A landscape with many valleys, sampled at points; each row gives a point and its height.
From any point a ball rolls to the lowest of the 2 points nearest to it. It stops when none of these is lower. Distance is the straight distance between rows; heights are no part of it.
K640: | -372 |   80 |   35 |   54 |   20 |  -17 | -135 |  422 |  118 | -316 | -150 | -258 | -371 |  131 | -232 | -370 |  -42 | -104 |  -27 |   85 |  434 |  168 |  327 | -170 | -174 | -144 | -423 |   75 |   27 | -387 |  -58 | -178 |  (h 248)
K340: |  396 |  -42 | -305 | -188 |  114 |  326 |  299 | -104 | -605 |   48 | -270 |  270 |   67 | -282 |  138 |   58 | -188 | -234 |   81 |  106 | -209 | -561 |  333 |   66 |  255 | -336 | -243 |  128 |  483 | -468 | -139 |  508 |  (h 688)
K811: | -111 |   47 | -250 |  339 | -282 |   82 |  187 |  -15 |  114 | -103 | -169 |  229 | -116 |  219 |  152 | -257 |   87 |  197 |  203 |  252 | -146 | -125 | -202 |   28 | -140 |   17 |  -47 | -141 |  -14 |   78 | -125 | -330 |  (h 347)
K265: |  116 |  -40 |   48 | -312 |  394 |  204 | -168 | -746 |   33 |  168 |  -44 |  205 |  390 | -314 | -102 |  538 | -234 | -278 | -264 |   -7 | -628 |  261 |  103 |  291 |   -5 |  285 |   56 | -394 |  721 |    3 |  134 |  366 |  (h 468)
K967: |  -60 |   73 | -263 |  180 |   43 |  241 | -234 | -141 |  283 | -390 | -463 |  364 |   42 |  -95 |   84 | -210 |  238 |  364 |  213 |  140 | -198 |  365 |  243 |  208 | -431 |   59 | -256 | -319 |  105 | -185 |  110 | -271 |  (h 170)
K580: |  -94 |  -74 | -158 |  166 | -213 |  132 |  265 |   93 | -189 |  -80 |  -53 |  -38 | -259 |  204 |   73 | -214 | -120 | -171 |   95 |  255 |    1 | -332 |  -22 | -114 |  128 | -154 | -137 |    2 |  181 | -227 | -151 | -157 |  (h 500)
K654: |  273 |   27 | -217 |  339 | -278 |   36 |  356 | -239 | -195 |  159 |   43 |  372 |  326 |   62 |  388 |   39 |  103 |  407 |  229 |   60 | -307 | -615 | -320 |   19 |  133 |    6 |  308 |  157 | -152 |  161 | -103 |  -53 |  (h 586)
K679: |  350 |  182 | -309 |  113 |  -92 | -140 |   42 |  370 |   58 | -433 | -344 |  368 | -181 | -546 |  158 | -106 |  307 |  554 |  383 |   20 |   30 |  306 |  509 |  154 | -111 | -253 | -262 | -140 | -178 | -346 |   82 |  -39 |  (h 523)
K458: |  383 |  289 |  -79 |  -39 | -334 | -367 |  151 |  734 | -170 | -260 |  223 |   57 | -234 | -469 |   53 |    0 |   18 |  367 |   22 | -184 |  403 |  -28 |  321 |  -63 |  249 | -408 |  173 |  350 | -328 |  105 |  -19 |  215 |  (h 337)
K5: | -589 |  -30 |  167 |  164 |  -38 |   45 | -321 |   83 |  263 | -110 |  -30 | -397 | -181 |  479 | -169 | -384 |   -1 | -264 | -137 |   94 |  291 |   63 | -146 | -111 | -337 |    5 | -163 |   17 | -290 |   72 |  -77 | -396 |  (h 718)
K725: | -197 |  -50 |   82 |  -37 | -285 | -250 |  326 |  537 |  -83 |  127 |  254 | -338 | -411 |  182 | -130 | -224 | -269 | -328 |  -76 |    6 |  399 | -404 | -111 | -287 |  350 | -133 | -163 |  314 | -268 | -111 | -118 |   45 |  (h 542)
K605: | -206 | -191 |  252 |  -28 |  235 |  345 | -271 | -467 |  -91 |  288 |  257 | -186 |  399 |  179 | -118 |  312 |  -66 | -240 |  -11 | -108 | -344 |  -49 | -139 |   27 |  106 |  215 |  282 | -137 |  204 |  162 |  165 |   58 |  (h 66)
K564: |  156 |    8 | -142 |  -12 | -127 |  -30 |  317 |  134 | -192 |   43 |   98 |  107 | -278 |  -32 |   84 |   34 | -146 | -123 | -108 |   92 |   69 | -255 |  -80 |  -45 |  320 | -191 |   51 |  114 |  112 |  -63 | -174 |  140 |  (h 552)
K852: | -277 |   59 | -100 | -173 |    2 | -220 |  107 |  119 |  228 |  -20 | -134 | -174 | -525 |  172 | -173 | -279 | -170 | -378 | -286 |  147 |  283 |  145 | -147 |  -82 | -150 |  -33 | -367 |   84 |   71 |  -83 |  -92 |   19 |  (h 449)
K38: | -110 |   74 | -198 |    8 |  -49 |  -13 |   -9 |  348 |  133 | -457 | -305 |   51 | -420 | -136 |  -97 | -387 |   16 |   -5 |   28 |  160 |  287 |  300 |  347 |  -21 | -286 | -190 | -508 |  -69 |  158 | -372 |  -39 | -155 |  (h 130)
K637: | -101 | -222 |  569 |  -66 |  204 |  294 | -266 |  -57 | -218 |  459 |  591 | -541 |  378 |  189 | -273 |  526 |   77 | -167 |  -65 | -415 | -138 |  -54 |   90 |   45 |  200 |  237 |  428 |  -70 | -133 |   59 |  298 |  181 |  (h 533)
K787: |  134 | -186 | -325 |  188 | -223 |  219 |  429 | -234 | -383 |  108 | -203 |  297 |   69 |  103 |  291 | -204 |  -28 | -106 |  140 |  253 | -229 | -666 | -146 |   32 |  196 | -162 |  -84 |   20 |  229 |  -70 | -246 |  -34 |  (h 501)
K727: | -128 | -218 |  283 | -206 |  337 |  208 | -451 | -561 |  126 |  298 |  297 | -301 |  355 |   19 | -396 |  627 |   56 | -274 | -195 | -229 | -249 |  245 |  137 |  305 |   40 |  315 |  159 | -257 |  567 |    8 |  260 |  255 |  (h 530)
K900: |  418 | -114 | -412 |  -17 |  -29 |  324 |  297 |   60 | -620 | -118 | -427 |  386 |  257 | -317 |  286 |    9 |    3 |  120 |  348 |  -59 | -219 | -517 |  476 |   73 |  192 | -323 | -264 |   68 |  279 | -405 | -121 |  310 |  (h 649)
K427: | -234 |  190 |  207 | -230 |   48 | -377 |   -2 |  525 |   50 |  122 |  180 | -424 | -418 |  134 | -405 | -268 | -169 | -249 |  -98 |  -52 |  580 |  128 |  153 | -251 |   76 |  -73 | -317 |  362 | -299 | -158 |    7 |   59 |  (h 190)
K134: | -235 | -136 |  215 | -173 |  337 |  170 | -474 | -341 |  243 |  130 |  193 | -218 |  217 |   25 | -366 |  343 |   80 | -278 | -251 | -198 | -119 |  415 |  110 |  190 |  -90 |  261 |   68 | -252 |  437 |   50 |  286 |   99 |  (h 555)
K173: | -174 | -162 |  493 |  -31 |  163 |  189 | -365 |   30 |  -86 |  376 |  557 | -421 |  359 |  205 | -151 |  309 |  137 |    1 |  -17 | -447 |  -69 |  112 |   69 |  -53 |   67 |   95 |  468 |  -26 | -269 |  262 |  250 |   28 |  (h 511)
K875: |  247 |  181 |  -90 | -234 |   32 | -154 |  122 |  112 |  -95 |   19 |  223 |  -44 | -349 | -151 |  -23 |  226 | -178 |  -77 | -277 | -101 |  168 |   10 |  -20 |  -45 |  240 | -124 |  136 |  239 |   67 |   27 |  -65 |  355 |  (h 594)
K523: |   93 |  251 |    7 | -486 |  -67 | -641 |  244 |  462 |  100 |  155 |  109 | -111 | -578 | -180 | -380 | -204 | -177 | -318 | -326 |   14 |  493 |  233 |  -28 | -113 |  174 | -128 | -225 |  437 | -215 |    3 |  -24 |  233 |  (h 546)
K729: |  289 |  259 |  -92 |   61 | -186 | -247 |   44 |  496 |  -21 | -324 |   -9 |   83 | -159 | -377 |   81 |  -71 |  181 |  565 |  254 |  -96 |  280 |  112 |  282 |    9 |   58 | -305 |  125 |  152 | -338 |   43 |   13 |   32 |  (h 412)
K986: |  366 |  -77 | -390 |  131 | -113 |  213 |  303 |   33 | -381 | -352 | -424 |  460 |  224 | -311 |  294 |    5 |   89 |  423 |  443 |    3 | -206 | -320 |  424 |  121 |   54 | -205 | -277 |   11 |  112 | -349 |  -58 |   88 |  (h 612)
K581: |   81 |  212 |  -28 | -279 | -239 | -712 |  158 |  584 |  103 | -151 |   -4 |  -97 | -518 | -213 | -286 | -308 |  -22 | -137 | -290 |   65 |  537 |  337 |  -25 | -106 |  -44 | -172 | -209 |  384 | -309 |   90 |  -77 |  -41 |  (h 577)
K612: | -120 | -348 |  402 |  -10 |  263 |  357 | -361 | -215 | -220 |  378 |  348 | -284 |  634 |  115 | -277 |  600 |  241 |  -61 |  156 | -332 | -228 |  -26 |  224 |  172 |  157 |  200 |  293 | -206 |   98 |  -25 |  374 |  129 |  (h 561)
K96: |   77 |   84 | -210 | -105 |  -14 |  -55 |   -2 |   47 |  128 | -369 | -177 |  226 | -387 | -182 |   37 | -154 |   36 |   98 |  -89 |  123 |  107 |  397 |  135 |   51 | -303 | -114 | -283 | -153 |  154 | -102 |  -57 |  -43 |  (h 246)
K650: |  -83 | -345 |  299 |  101 |  212 |  285 | -343 | -132 | -115 |  336 |  388 | -133 |  758 |    3 | -109 |  469 |  304 |  259 |  330 | -350 | -242 |  -62 |  200 |   79 |   27 |  163 |  396 | -144 | -174 |   78 |  421 |  -63 |  (h 585)
K946: |   43 | -136 |  214 | -253 |  398 |  245 | -299 | -698 |  -23 |  430 |  192 | -176 |  432 | -137 | -337 |  650 | -100 | -357 | -185 | -130 | -433 |   55 |  131 |  308 |  124 |  292 |  199 | -252 |  741 |  -78 |  171 |  415 |  (h 503)
K724: | -279 | -201 |    0 |   54 |  304 |  355 | -255 | -732 |  193 |   51 | -186 |  232 |  556 |   74 |  -90 |  214 |  -30 | -122 |  -87 |  100 | -566 |  210 | -102 |  222 | -256 |  325 |  -63 | -415 |  565 |  114 |  154 | -115 |  (h 300)
K272: |  304 |  287 |   40 | -241 |    8 | -494 |  -14 |  218 |   78 | -197 |   12 |   87 | -376 | -301 |  -57 |   27 |   89 |  181 | -303 | -113 |  330 |  488 |   54 |   47 |  -82 | -189 |   38 |  208 | -149 |  251 |  -74 |   80 |  (h 360)
K422: |  263 |  211 |   84 | -214 |   24 | -374 | -187 |  465 |   58 | -191 |   82 | -201 | -266 | -215 | -123 |  -39 |  107 |  188 |  -62 | -204 |  403 |  454 |  287 |  -42 |  -52 | -227 |   26 |  259 | -254 |   73 |   15 |   78 |  (h 296)
K894: | -345 |   64 |  142 | -111 |  144 |  -26 | -107 |  366 |  116 |    0 |   24 | -388 | -382 |  232 | -323 | -274 | -210 | -275 | -101 |  -45 |  462 |  111 |  267 | -236 |  -19 |  -26 | -458 |  184 |  -50 | -330 |  -11 |   32 |  (h 281)
K70: | -158 |   17 |  211 |  145 | -131 |   30 |  216 |  518 | -362 |   -5 |  294 | -389 | -130 |  244 |   11 | -124 | -186 |  -79 |  121 |   34 |  242 | -396 |  137 | -276 |  353 | -241 |  -21 |  223 | -265 | -232 |  -90 |   38 |  (h 584)
K870: | -304 | -150 | -143 |  267 |  -66 |  472 | -102 |  -61 | -129 | -225 | -402 |  -51 |  187 |  354 |    8 | -353 |   -2 |  -17 |  355 |  311 | -146 | -219 |  213 |  -55 | -198 |  -71 | -373 | -172 |  125 | -348 |  -99 | -340 |  (h 346)
K379: | -549 | -120 |  124 |   17 |  -15 |  101 |  -46 |   78 |  246 |   83 |   19 | -465 | -257 |  533 |  -91 | -297 | -141 | -496 | -136 |  164 |  228 | -118 | -279 | -218 |  -78 |  105 | -275 |   16 | -122 |  -79 | -100 | -219 |  (h 738)
K106: | -150 |  -66 |  -39 |  165 |  216 |  253 | -113 | -728 |  196 |   33 | -138 |  384 |  656 |   84 |  105 |  166 |  -15 |  144 |  114 |   80 | -495 |   58 | -393 |   87 | -274 |  394 |  153 | -349 |  274 |  205 |  209 | -213 |  (h 348)
K735: |  199 |   91 |    1 | -212 | -153 | -454 |  236 |    3 |  244 |  210 |  133 |   15 | -319 |  -32 |  138 |  -23 |  -43 | -188 | -467 |  -31 |  273 |  114 | -454 |  -44 |  119 |  101 |   66 |   72 | -127 |  402 | -261 |  160 |  (h 442)
K72: |  -44 |   86 | -102 | -107 |  127 |  -45 | -124 | -116 |  203 | -174 | -123 |  145 | -355 |   -5 |   -4 |  -64 |  -50 | -109 | -291 |  113 |   66 |  357 |  -82 |   49 | -256 |   25 | -133 | -147 |  182 |   87 |  -77 |  -19 |  (h 317)
K810: | -105 | -203 |  -73 |  -35 |  251 |  401 | -113 | -601 |  -97 |   21 | -249 |  190 |  444 |   54 |   28 |  102 | -120 | -203 |   36 |  144 | -528 |   36 |  -66 |  133 | -110 |  198 |  -63 | -286 |  533 |  -22 |   59 |  -13 |  (h 342)
K616: | -221 |  138 |  139 |   99 | -248 | -351 |  -45 |  536 |   42 | -179 |   72 | -352 | -269 |  163 | -158 | -354 |   34 |  -20 |   61 |   11 |  468 |   69 |   72 | -215 | -117 | -199 | -124 |  193 | -381 |   33 |  -52 | -212 |  (h 675)
K137: | -366 | -105 |  183 | -204 |  165 |   37 |  -75 | -395 |  362 |  286 |   79 | -336 |  -87 |  352 |  -36 |   81 | -294 | -575 | -358 |   51 |  -44 |   22 | -527 |  -53 |   17 |  343 |   43 |  -50 |  131 |  234 |  -92 |   98 |  (h 238)
K42: |   97 |   27 |  147 | -121 |  103 | -144 |   29 | -338 |  260 |  193 |  183 |   21 |  -60 |  127 |  187 |  175 | -104 | -125 | -367 |   29 |  -22 |   22 | -576 |  -56 |   61 |  236 |  297 | -188 |   19 |  548 | -192 |   72 |  (h 374)
K299: |   20 | -345 |   17 |  271 |  270 |  258 | -329 | -403 |  -86 |   54 |  -72 |  148 |  900 | -255 |   26 |  438 |  385 |  365 |  418 | -397 | -330 |  -23 |  281 |  188 |  -45 |  239 |  216 | -164 |  -21 | -143 |  417 |  -80 |  (h 621)
K533: |  371 |  -31 |  -81 |  331 |  186 |   40 | -247 |  124 | -192 |  -26 |   29 |  193 |  638 | -546 |  198 |  361 |  284 |  689 |  506 | -407 | -128 | -158 |  410 |   -9 |  106 |  -24 |  422 |  128 | -586 | -235 |  292 |  144 |  (h 654)
K938: |  330 |  138 |  -22 | -322 |  271 |  -16 |  -77 |   71 | -122 |   55 |  210 |  -64 | -130 | -332 |   -9 |  376 | -169 |   -1 | -189 | -235 |   37 |  125 |  234 |    8 |  240 | -105 |  224 |  189 |   94 |  -86 |   13 |  516 |  (h 625)
K462: |  293 |   44 | -430 |  144 | -211 |   16 |  260 |  239 | -101 | -448 | -476 |  486 |  -60 | -414 |  166 | -122 |  212 |  502 |  405 |   79 | -149 |   80 |  482 |  186 |  -39 | -177 | -313 | -168 |    2 | -483 |    8 |  -52 |  (h 563)
K790: |  -33 |  134 |  -22 | -379 |  124 | -343 |  146 |  128 |  154 |  143 |  -15 | -126 | -574 |   11 | -261 |  -65 | -249 | -341 | -355 |   -9 |  343 |  185 |  -78 | -112 |   40 |    8 | -266 |  248 |  -24 |  -91 |  -73 |  271 |  (h 499)
K333: |   99 |  200 | -175 |  315 | -370 | -150 |  225 |  231 |  107 | -144 |  -54 |  204 | -102 |   70 |  159 | -239 |  164 |  426 |  317 |  110 |  -36 | -172 |  -32 |   30 |   10 | -128 |   76 |  -41 | -226 |   68 |   35 | -292 |  (h 264)
K112: |  -12 | -170 | -245 |  165 | -164 |  230 |  312 |  -20 | -394 | -101 | -215 |  143 |   41 |  182 |  133 | -253 |  -46 | -110 |  319 |  275 | -170 | -512 |   65 |  -35 |   89 | -166 | -258 |  -25 |  229 | -298 | -170 | -114 |  (h 451)
K913: | -172 |  274 |  -71 |  210 |  -72 |   33 | -216 |   65 |  444 | -388 | -425 |  245 |  -74 |   29 |   52 | -392 |  338 |  463 |  253 |  196 |  -52 |  300 |   66 |  203 | -442 |   24 | -123 | -197 | -222 |  -39 |  110 | -423 |  (h 56)
K457: |  145 | -230 |   30 |  371 |  182 |  117 | -324 |  -21 |  -90 |   35 |  -36 |  108 |  760 | -368 |  107 |  385 |  380 |  536 |  505 | -390 | -223 |  -25 |  366 |   40 |    5 |  168 |  355 |  -53 | -372 | -255 |  397 |  -37 |  (h 638)
K731: |  204 | -120 | -176 | -172 |   82 |  240 |  319 | -174 | -357 |  114 | -177 |  173 | -157 |  -63 |  110 |   45 | -248 | -343 |  -72 |  190 | -221 | -399 |   35 |   76 |  212 | -128 | -124 |    7 |  490 | -325 | -159 |  318 |  (h 719)
K289: | -436 |   84 |  269 |  135 | -113 | -128 | -217 |  443 |   82 |  -61 |  118 | -527 | -217 |  425 | -200 | -389 |   38 | -102 |  -16 |    5 |  427 |   26 |   71 | -219 | -148 |  -94 | -238 |   80 | -383 |  -68 |  -78 | -325 |  (h 697)
K296: |  -17 |  -42 |  325 |   15 |   80 |   54 |  -77 | -324 |   20 |  447 |  512 | -164 |  211 |  228 |  180 |  382 | -109 |  -33 | -206 | -247 | -118 | -130 | -567 | -102 |  222 |  182 |  698 |   38 | -344 |  622 |   44 |  105 |  (h 450)
K279: | -364 | -227 |  201 |   68 |  150 |  414 | -111 | -213 | -150 |  181 |   98 | -363 |   74 |  390 | -126 |  -29 | -194 | -435 |   35 |   70 | -181 | -223 |  -60 | -125 |   79 |   60 |    7 |  -12 |  118 | -173 |  -28 |  -27 |  (h 768)
K927: |  176 | -126 |  -80 | -283 |  347 |  288 | -153 | -406 |  -79 |  -21 | -119 |  232 |  153 | -342 |   15 |  318 | -135 | -186 | -107 |    7 | -472 |  294 |  255 |  154 |   10 |  107 |  -68 | -187 |  561 | -205 |   99 |  297 |  (h 430)
K356: |  -49 | -166 |  118 |  -19 |  199 |  352 |   12 | -125 | -289 |  138 |   89 | -238 |   46 |  216 |   28 |   76 | -192 | -285 |   59 |   26 | -146 | -286 |   44 | -133 |  235 |  -26 |   48 |   83 |  143 | -201 |  -18 |  122 |  (h 781)
K467: |   71 |   62 | -120 | -180 | -437 | -666 |  342 |  397 |  244 |  -11 |  -25 |   18 | -503 | -201 |  -64 | -446 |   21 | -202 | -371 |   94 |  362 |  183 | -282 |  -46 |  -74 |    0 | -172 |  212 | -139 |  236 | -218 | -145 |  (h 536)
K277: | -366 | -109 |  204 |  -24 |  214 |  222 | -224 | -493 |  231 |  251 |   95 | -122 |  190 |  294 |  -15 |  220 | -191 | -425 | -282 |   -2 | -213 |   46 | -447 |   10 |    0 |  352 |  225 | -252 |  199 |  285 |  -35 |  -63 |  (h 164)
K484: |   60 |   34 |  -42 |  268 |  101 |  181 |   52 | -516 |  190 |   47 | -181 |  474 |  433 |   76 |  207 |  126 |   34 |  264 |   60 |   93 | -426 |  -95 | -540 |   78 | -226 |  345 |  221 | -257 |  111 |  239 |   98 | -199 |  (h 379)
K348: |  124 |   59 |  -76 | -163 | -509 | -527 |  418 |  270 |  224 |  178 |  193 |   -5 | -365 | -140 |  154 | -309 |  -87 | -245 | -413 |   26 |  367 |  -21 | -469 |  -67 |  199 |   43 |  -21 |  233 | -145 |  368 | -278 |  -37 |  (h 493)
K684: | -480 | -199 |  180 |   -7 |  188 |  312 | -107 | -141 |  123 |  210 |   69 | -481 | -185 |  436 | -198 | -154 | -232 | -529 | -140 |   92 |   27 | -146 | -136 | -142 |  -20 |  131 | -158 |   -2 |   51 | -213 |  -37 |  -28 |  (h 755)
K37: | -135 | -152 |  -76 |  158 |   79 |  428 |    6 |   25 | -341 | -123 | -248 |  -81 |  173 |  225 |   53 | -239 | -108 |  -64 |  355 |  217 |  -82 | -273 |  269 | -127 |   32 |  -98 | -310 |  -64 |  166 | -406 |  -87 | -100 |  (h 396)
K506: |  225 |  276 |  283 |  -54 |  -77 | -473 | -212 |  514 |   76 | -218 |  136 | -198 | -176 | -160 |  -38 |  -98 |  198 |  390 |   26 | -195 |  444 |  382 |  188 |  -81 |  -85 | -212 |  187 |  366 | -507 |  281 |   34 |  -63 |  (h 232)
K629: |  149 |    3 |  214 |  -68 |   87 |  -71 |   20 | -349 |  188 |  375 |  360 |   97 |  117 |  113 |  258 |  353 |  -90 |   27 | -285 |  -64 |  -50 |  -70 | -637 |  -81 |  202 |  268 |  561 |  -72 | -158 |  681 | -108 |  130 |  (h 415)
K569: |  170 |  223 |  124 | -270 |  -60 | -601 |  -17 |   84 |  307 | -158 | -150 |  130 | -413 | -214 | -121 | -104 |  105 |  -11 | -462 |  128 |  306 |  603 | -191 |  106 | -309 |  -22 | -118 |  158 | -145 |  332 | -171 |  -15 |  (h 417)
K921: | -132 | -256 |  146 |  203 |  207 |  206 | -427 | -302 |  109 |  180 |  191 |   23 |  729 |  -50 |  -34 |  400 |  386 |  368 |  342 | -303 | -204 |  108 |  106 |  126 | -161 |  276 |  329 | -219 |  -97 |   66 |  421 | -210 |  (h 602)
K405: |   -5 |  -48 | -226 |  374 | -135 |  244 |  197 | -233 |  -74 |  -97 | -362 |  301 |  234 |  265 |  229 | -261 |  109 |  260 |  358 |  179 | -329 | -395 | -160 |   60 | -183 |   78 |  -90 | -117 |   27 |  -88 |  -63 | -310 |  (h 408)
K779: |   62 | -200 | -154 |  -71 |  248 |  411 |  -56 | -342 | -248 |  -40 | -350 |  192 |  315 |  -68 |   10 |   67 |  -70 |  -87 |  157 |   37 | -419 |  -14 |  183 |   30 |    7 |   12 |  -90 | -150 |  455 | -199 |   70 |   64 |  (h 384)
K142: |  393 |  210 | -218 |  -39 | -227 | -256 |  144 |  573 |  -63 | -462 | -137 |  309 | -305 | -600 |   64 | -107 |  142 |  401 |  182 |   -8 |  198 |  345 |  486 |   78 |   15 | -386 | -152 |  -17 | -118 | -197 |   -5 |   74 |  (h 476)
K290: |   -8 |  300 | -104 |  267 | -262 | -143 |    4 |  303 |  231 | -327 | -242 |  151 | -106 |   14 |  113 | -294 |  323 |  530 |  365 |  111 |   50 |   40 |   35 |   74 | -183 | -102 |   27 |  -76 | -315 |  -19 |   84 | -364 |  (h 179)
K125: | -106 | -193 |  167 |  -35 |  285 |  373 | -172 | -716 | -205 |  315 |  159 |  -21 |  650 |  100 |   22 |  415 |  -78 | -180 |   41 | -115 | -552 | -179 | -127 |  137 |  160 |  215 |  246 | -139 |  386 |  169 |  169 |  114 |  (h 142)
K902: |   34 |   84 |   35 |  209 | -363 | -113 |  232 |  592 | -238 | -149 |  180 | -101 |  -94 |  -15 |   23 | -189 |  -26 |  194 |  251 |   36 |  272 | -276 |  155 | -169 |  249 | -288 |   75 |  126 | -269 | -122 |  -58 |  -34 |  (h 622)
K390: |  -66 |  -81 | -354 |  171 |  -39 |  311 |   11 |  -59 |  -82 | -293 | -397 |  247 |   -6 |   82 |   83 | -238 |   31 |  149 |  225 |  258 | -184 |   50 |  198 |   84 | -257 |  -48 | -279 | -207 |  213 | -280 |  -56 | -218 |  (h 269)
K620: | -141 |   43 |  -81 |  -84 |  -92 | -217 |  118 |  -84 |  337 |    0 |  -88 |   15 | -383 |   90 |   36 | -206 |  -43 | -315 | -398 |  216 |  204 |  196 | -394 |    3 | -231 |  155 | -202 | -132 |  109 |  243 | -239 |  -69 |  (h 385)
K681: |    2 |   67 |  139 | -289 |   27 | -233 |    2 | -341 |  521 |  323 |   80 | -160 | -128 |  280 |   70 |   30 | -210 | -396 | -577 |  114 |   37 |  114 | -723 |  -63 |  -71 |  410 |   71 | -124 |   39 |  496 | -212 |  141 |  (h 315)
K217: |  230 |  -12 | -309 |  -82 |   40 |  157 |   67 |  -77 |  -80 | -344 | -305 |  447 | -135 | -254 |  179 |   -7 |   -4 |  173 |   87 |  141 | -162 |  275 |  286 |  104 | -191 |  -99 | -253 | -208 |  260 | -297 |  -10 |   78 |  (h 331)
K352: |   26 |  125 |   76 | -260 | -138 | -575 |   21 |  -13 |  448 |   18 | -138 |    0 | -389 |   -1 |  -74 | -171 |   38 | -233 | -571 |  214 |  338 |  464 | -421 |    0 | -269 |  154 | -173 |   91 | -150 |  410 | -241 |  -79 |  (h 443)
K707: |  246 |   41 | -262 |   52 |  -68 |  135 |  207 | -107 | -147 | -135 | -112 |  414 |   51 | -148 |  201 |   19 |   38 |  284 |  175 |  134 | -223 |  -94 |   48 |   39 |   -6 |  -76 |  -36 | -111 |  141 | -108 |  -57 |   40 |  (h 399)
K194: |  353 |  338 |   29 |    8 | -280 | -430 |   63 |  522 |  -90 |  -87 |  326 |   -6 | -122 | -298 |   88 |   82 |  134 |  443 |   -1 | -206 |  365 |  -29 |   75 |  -41 |  180 | -291 |  416 |  389 | -551 |  394 |   19 |  159 |  (h 247)
K243: |  235 | -126 | -306 |  270 | -220 |  144 |  443 | -407 | -286 |  247 | -115 |  444 |  252 |    1 |  402 |  -40 |  -20 |   91 |   76 |  163 | -370 | -729 | -304 |   90 |  186 |    8 |   43 |   35 |  165 |   94 | -242 |  -48 |  (h 543)
K513: |   69 |  -39 | -144 |  254 |   -3 |  167 |   86 | -435 |   31 |   -9 | -152 |  337 |  336 |  188 |  251 |  -25 |   43 |  231 |  248 |  117 | -414 | -229 | -302 |   32 | -138 |  168 |  141 |  -57 |   11 |   77 |   16 | -248 |  (h 414)
K907: |   -4 |  182 |   63 |   78 | -282 | -286 |   49 |  611 |  -95 | -194 |  184 | -221 | -317 |  -14 |  -93 | -218 |  -41 |  129 |   64 |  -90 |  412 |  -59 |   88 | -148 |  176 | -248 |   42 |  214 | -292 |   -7 |  -40 |  -51 |  (h 650)
K494: | -224 |  -95 |  475 |   14 |  163 |  163 | -200 | -184 |  -54 |  464 |  635 | -416 |  324 |  277 |    0 |  381 |   28 |  -49 |  -70 | -330 | -118 |  -50 | -289 |  -13 |   77 |  196 |  637 |  -31 | -389 |  476 |  216 |  -80 |  (h 484)
K948: |  230 |  341 |  323 |   25 | -218 | -544 | -123 |  529 |   14 |  -55 |  332 | -222 |  -85 |  -75 |   11 |   23 |  204 |  466 |   51 | -230 |  386 |  114 |  100 |  -69 |   16 | -264 |  367 |  435 | -754 |  415 |   41 |  -29 |  (h 154)
K890: | -242 |  -20 |  -62 |  -42 | -152 | -176 |  288 |  312 |   78 |   48 |   47 | -242 | -462 |  220 |  -81 | -240 | -191 | -323 |  -98 |   91 |  326 | -188 | -148 | -213 |  143 |  -94 | -217 |  148 |  -23 | -124 | -119 |  -35 |  (h 502)

Where does a ball stop that starts at each point below?
K654 -> K724
K921 -> K605
K265 -> K724
K902 -> K852
K279 -> K852
K42 -> K605
K340 -> K948
K405 -> K913
K142 -> K948
